Points on a hilly landscape, in no order, each with its height.
A ball rolls from a point to the lowest of its 4 nearest points, and stops where none of them is lower. Distance is the straight distance between rows; heights are no part of it.
j691: [ 97  62  69 165 178 176 112 162 127  68 135  97 116  98 114 135 120 174
 127 118  78]  height 25.1
j704: [134 117 116 157  63  88 156 115  89 139 159 128 108  72  85  75 123 154
 158 145 166]  height 23.0
j635: [171 118 179 125 173 144 148 113 110 146 108 130 161 116 149 131 118 105
 123 105 117]  height 26.6
j447: [157 109 189 114 158 149 165 157 145 148  84 129 139 112 116 123 117  83
 145 105 150]  height 33.6
j749: [171 172 156  74 144 123 107  57 128 158 159 174 176 178 200 109 137 118
 120  95 117]  height 38.9
j3: [137 134 101 143 172 103 116 124 109  91 105 125 108  75 145 121 103 151
 117 112 118]  height 18.4
j725: [168 160 168  72 153 152 109  67 150 162 151 169 136 199 158 131 155 107
  90  69 103]  height 45.9
j275: [119 165 132  94  88 108 100 113 117 181  95 145 115 162 113 140 156 149
 110  95 151]  height 46.4
j139: [ 95 137  94 127 119 121  81 137 142 132 132 102 135 163 135 185 176 146
  91 130 134]  height 63.4
j108: [ 94  68  84 172  73 109 136 167 111 124 131 113  87  88 113 112 138 123
 133 153 146]  height 38.6
j74: [140 162 185  97  95 116 132 117 133 179 134 146 142 197 150 105 163 122
 132  65 129]  height 35.0
j472: [ 95  80 109 172  64 154 154 164 124 128 151 155 127 128  97 108 164  74
 127 195 159]  height 67.3
j65: [ 86 156  90 146  46  87  76 131 107 124 142 148  75 146 101 159 135 131
 128 126 148]  height 6.4
j575: [166 131 149 116 144  86 135 142 114 122 117 140 126 105 133 108 118 127
 143 109 137]  height 23.1
j295: [127  69 130 145 161 199 151 161 164 122 102 134 141 118 100 118  66 130
 121 125 113]  height 35.9
j158: [130 131 125 114 165 128 115 140 147 126 118 153 157 154 123 135 112  75
 125  99 146]  height 29.6
j180: [112 154 135 131  59  61 131 127 119 168 120 124  95 105 108 119 160 110
 134 133 168]  height 42.3
j926: [119 151 119 115  87  77  94 135 106 141 106 143  94 121 109 127 123 162
 132 131 149]  height 30.8
j684: [134  51 137 170 180 213 140 171 144  88 103 130 120 125  69 104  78 126
 130 133 103]  height 40.9
j192: [128  82 117 186 105 165 194 118  81 102 145 144  59 110  51  48  79 155
 148 163  79]  height 33.9
j930: [123  94  98 159 139 122  97 160 139 103  99 118 104  93 114 160 130 156
 121 158 124]  height 21.2
j812: [164  89 153 128 125 112 152 127 131 148 114 143 120 116  89 121 131 103
 101 110 161]  height 34.2
j670: [ 88  65  72 206  86 136 136 150  96  94 127 125 109 105  85 106 145 127
 138 158 118]  height 36.9
j609: [119 111 108 112 172 149 107 126 168 138 118 125 122 142 151 159 145 121
 109  91 105]  height 41.1
j214: [157 100 150 121 103 138 183 137 119 132 122 113 148  75  76  77 127 172
 120  95 131]  height 11.2
j29: [118 133  80 125 106  96  88 120 163 122 111 138 104 148 100 182 143 124
 100 107 130]  height 58.7
j242: [174  95 173 123 115 130 163 124 134 144  87 120 150 131  87 100 153 137
 151 106 181]  height 42.2
j282: [165 210 142  75 160  95 115  89 114 138 174 128 168 130 177 112 114 127
 164 142 124]  height 16.6
j451: [125 204 106  66 161 121  80 116 120 114 187 134 151 167 176 166 133 109
 131 140 124]  height 28.8
j786: [107  37  60 210 107 167 137 150  98 101 135 118 107 116  98 117 126 178
 112 188  97]  height 45.3
j511: [130 210 132  87 101 104 105  76 133 134 128 158  86 153 159 147 172 139
  99 103 123]  height 30.5
j362: [ 86  54  80 205  78 187 164 163  92 112 141 157 115 126  78  82 114 139
 143 208 109]  height 39.0
j386: [106 118 126 154  49 109 166 168 114 162 140 144 114 120  71  99 144  71
 142 133 185]  height 36.6
j843: [131 212 136  86 137 104 121  69 115 118 175 154 141 182 196 115 123 136
 118 134 109]  height 27.7
j50: [111  91  90 159  73 132 159 142 110 138 113 165 127 114  91 100 119  91
 131 152 171]  height 57.2
j574: [125 152 126 121  87  88 111 107 110 136  99 101 113 102 134 137 135 150
 110 128 150]  height 23.4
j460: [ 95 113 120 151 213 183 117 131 123  74 128  98 172 103 136 170 112 158
 142 143  71]  height 21.7
j330: [118 136 165 118  36 100 182 163  91 164 119  99 121 106  83  90 149 123
 134 120 175]  height 6.6
j729: [132  62  99 175 127 171 165 131 117 114 112 122 101 113 103  85 108 125
 142 160 117]  height 25.3
j32: [109 191 119 139  99  93  73 103 125 123 113 110  81 124 143 131 143 125
 112 174 160]  height 27.6
j206: [150 118 130 146 164 120 151 140 118 106 127 110 123  77 133 135  70 158
 121 128 121]  height 20.4
j467: [142 155 157 107 214 120 149  98 160 132 150 142 196 115 195 123 124 110
 158 115 125]  height 30.9
j256: [149 166 136 103 159 101 135  97 134 148 138 124 131  90 170 154 142 129
 110 107 130]  height 21.6
j728: [134 165 154  90  93  90 129 111 113 184 107 120 116 137 120 113 161 131
 125 114 143]  height 33.2
j731: [ 77  86  85 153  68 132 130 165 121 113 140 122  84 141  79 145 132 118
 103 123 133]  height 8.8
j122: [151 114 178 105 152 174 105 145 165 171  62 147 168 153 121 135 103  75
 148  83 152]  height 43.1
j117: [105 184 125 108 210 131 144 135 134 114 139  95 184 104 146 143 115 101
 179 121 117]  height 27.5
j84: [168 126 150 100 143 100 131 107 127 178 106 112 158 129 167 121 130 120
 135  82 119]  height 30.6
j443: [151 181 141  92 108 116 125  75 137 143 121 177 123 189 131 133 155 124
 115  88 142]  height 34.5
j27: [148 181 171  80 134 112 126  59 101 125 152 122 167 166 189 130 119 129
 116 101 114]  height 29.2
j209: [183 116 180  78 116 104 139  89  99 160 148 109 183 182 142  88 174 160
 125  83 138]  height 18.9
j906: [108 137 108 151 100 110 110 135 141 144 108 118 108 141  92 127 147 120
 112 125 152]  height 47.8
j524: [199 133 191  82 147 143 150  98 120 130 129 109 202 121 161 133 111 116
 121  92 142]  height 34.0
j620: [135 110 171 101 147 133 127 152 145 151 105 104 142  85 107 111 103 125
 122 100 119]  height 24.8
j82: [143 140 128  98 118 154 115 106 171 165 105 174 156 208 134 139 133  96
 117  79 134]  height 47.6
j558: [115 130 118  96 158 142 105 105 158 107 154 152 169 203 177 168 171 109
 130 133 111]  height 38.8
j345: [ 90 149 106 124  46  79 125 131 103 161 121 144  96 141  98  94 132 131
 107 108 185]  height 51.3
j494: [116  52 116 190 111 179 176 157 114  99 124 149  79  83  49  45  91 135
 133 162  99]  height 30.7
j349: [137 176 155  94 197 124 116  98 150 103 155 142 155 168 182 149 131 115
 130 124 111]  height 17.1
j317: [121 144  91 154 149 107  84 135 106 105 147  85  88  98 137 145 110 165
 128 170 108]  height 20.3
j876: [ 99 199 124 136 152 103  92 117 123  95 133 109 102  84 176 141 113 139
 118 156 157]  height 24.3
j311: [ 99 144 119 155  29  88 161 141  72 139 118 140  80  85  85  95 143 100
 144 159 185]  height 36.3
j418: [ 94  90  95 178 136 125  95 131 122 101 159  86 102 117 163 200 148 176
 126 157  95]  height 29.3
j988: [123  87  79 154 130 129 115 157 123  95 122 120 111  83 112 116 125 170
 113 137  93]  height 19.0
j713: [135  79 143 149  66 146 180 140  90 131 126 111  98  74  61  61 117 140
 163 150 137]  height 16.8
j384: [114  93  99 175 125 126 138 190 162 139  95 129 112 129  84 106 122  95
 144 135 137]  height 38.7
j834: [ 97 100 137 134  77 128 130 198 145 155 120 141 117 164 110 135 158  63
 122 122 159]  height 54.9
j523: [113 123  86 161 158 118 108 146 110  94 125 122  96  80 118 124 108 170
 118 147 121]  height 13.6
j818: [134  93 106 149 151 133 124 160 170 126  99 147 156 120 100 134  82 109
 130 142 109]  height 28.0
j156: [138  89 123 143  68 139 183 165 106 124 168 108 113 104  88  68 121 131
 159 181 152]  height 23.2
j297: [ 96  86  75 162  53 103  90 139 140 134 141 118  83 156 107 157 153 130
 141 147 167]  height 41.3
j263: [133 112 145 115 144 107 117 147 156 171  92 134 131 170 116 146 142  91
 131  99 144]  height 41.0
j964: [112 160 120 122 184 116 126 141 129 117 148 109 132 116 154 147 122 140
 132 112 105]  height 22.9
j570: [129 141 136  96 157 134 107  91 189 123 145 145 160 167 188 188 124 102
 136 127 113]  height 30.4
j70: [192 100 170  91 120 136 145 121 140 150 103  99 154  93 140 117 115 141
 124 112 134]  height 30.3
j855: [149 211 140  82 134 150 113  71 116 133 153 182 146 194 196 122 150  97
 104 136  90]  height 39.6
j378: [132 211 120 110 161 109 120 106 106 123 159 125 138 110 202 155 114 147
 131 172 138]  height 22.1
j439: [ 98 108 103 133 193 149 115 127 130 101 179  74 169 127 148 188 108 143
 142 148  74]  height 26.0
j128: [136 168 124  93 129 156  93  93 193 135 147 176 156 233 177 154 133  99
 124 116 115]  height 44.8
j665: [132 185 123  89 146 162  99  91 135 132 159 162 128 202 182 157 148 119
  99 139  94]  height 41.4
j559: [154 123 131 141 128 120 145 127  87 127 121  87  97  68 105 110 125 170
 134 148 125]  height 17.9
j300: [152 117 173 106 111 121 172 121 129 155 113 129 156 127 121 119 142 110
 150  95 160]  height 43.2
j710: [167 127 175 137 164 146 153 126 123 118 125 131 134  70 119 106  94 171
 133 101 109]  height 18.1
j976: [ 93 151  90 148 101  90  53 122 127  98 113 107  71 115 152 172 157 145
 120 160 142]  height 32.1
j170: [100 140 139  75 173 139 143  93 169 115 147 155 182 192 176 192 131  92
 158 156 105]  height 39.7
j149: [105 143 124 122 229 139 137 130 154 112 139 134 209 138 155 151 119 112
 173 142 116]  height 33.1
j279: [ 68 158  95 164 194 131 112 134 123 103 151  82 138 113 138 178 134 155
 134 187 130]  height 25.6
j586: [130 120 135 112 176 117 100 126 165 111 109 121 150 158 152 195 131 127
 113 124 123]  height 39.1
j143: [152 112 157 123 167 111 118 144 137 120 105 140 140 123 127 121 118 120
 108  84 119]  height 13.7
j221: [134 134 177 106  95 110 179 176 140 171  96 148 154 149  99 112 125  96
 141 124 167]  height 53.6
j19: [167 115 160 147 137 160 161 148 113 128 124 123  80  57  89  75 120 167
 137 115 113]  height 15.3
j186: [167 171 181  85  83 131 125  73  98 171 138 143 157 191 165 105 167 142
 111  82 106]  height 34.1
j58: [102 100  80 207 117 125  98 138 123  82 141  82 132 111 136 150 139 187
 128 177  82]  height 35.5
j535: [121 111 128 151 155 139 141 164 125 116 105 120 127 104 123 124 106 124
 135 129 107]  height 19.8
j807: [115  88 129 140 165 163 134 154 149  91 127 124 162 112 143 173 109 123
 142  97 103]  height 4.9
j740: [139  93 123 152 143 177 158 141 115  86 128 114  74  82 110  95  93 154
 118 126  88]  height 18.8
j979: [110 179 120 109 127 123  85 118 135 129 132 107  72 109 133 108 113 141
 107 109 112]  height 29.1
j412: [112 134 141 101 178 152  99 116 162 106 167  96 155 169 174 203 151 129
 118 173 100]  height 31.5
j292: [146 175 134  95 118 104 116 109 135 121 123 135 124 144 154 143 134 124
 115 121 145]  height 4.6
j500: [124  83 131 154  94 179 179 162 138 128 136 127 107  94  75  72  87 108
 136 163 159]  height 23.3

Call two points neighbours if one is among the 4 nearest of the other. Go from one point of each pair to the other, from neighbour to neighbour, staying as low as possible. Name the highest point that can't be avoided.
j209 / j349 -> j84
j282 / j330 -> j311
j807 / j65 -> j926
j807 / j214 -> j535
j292 / j282 -> j378
j523 / j214 -> j559
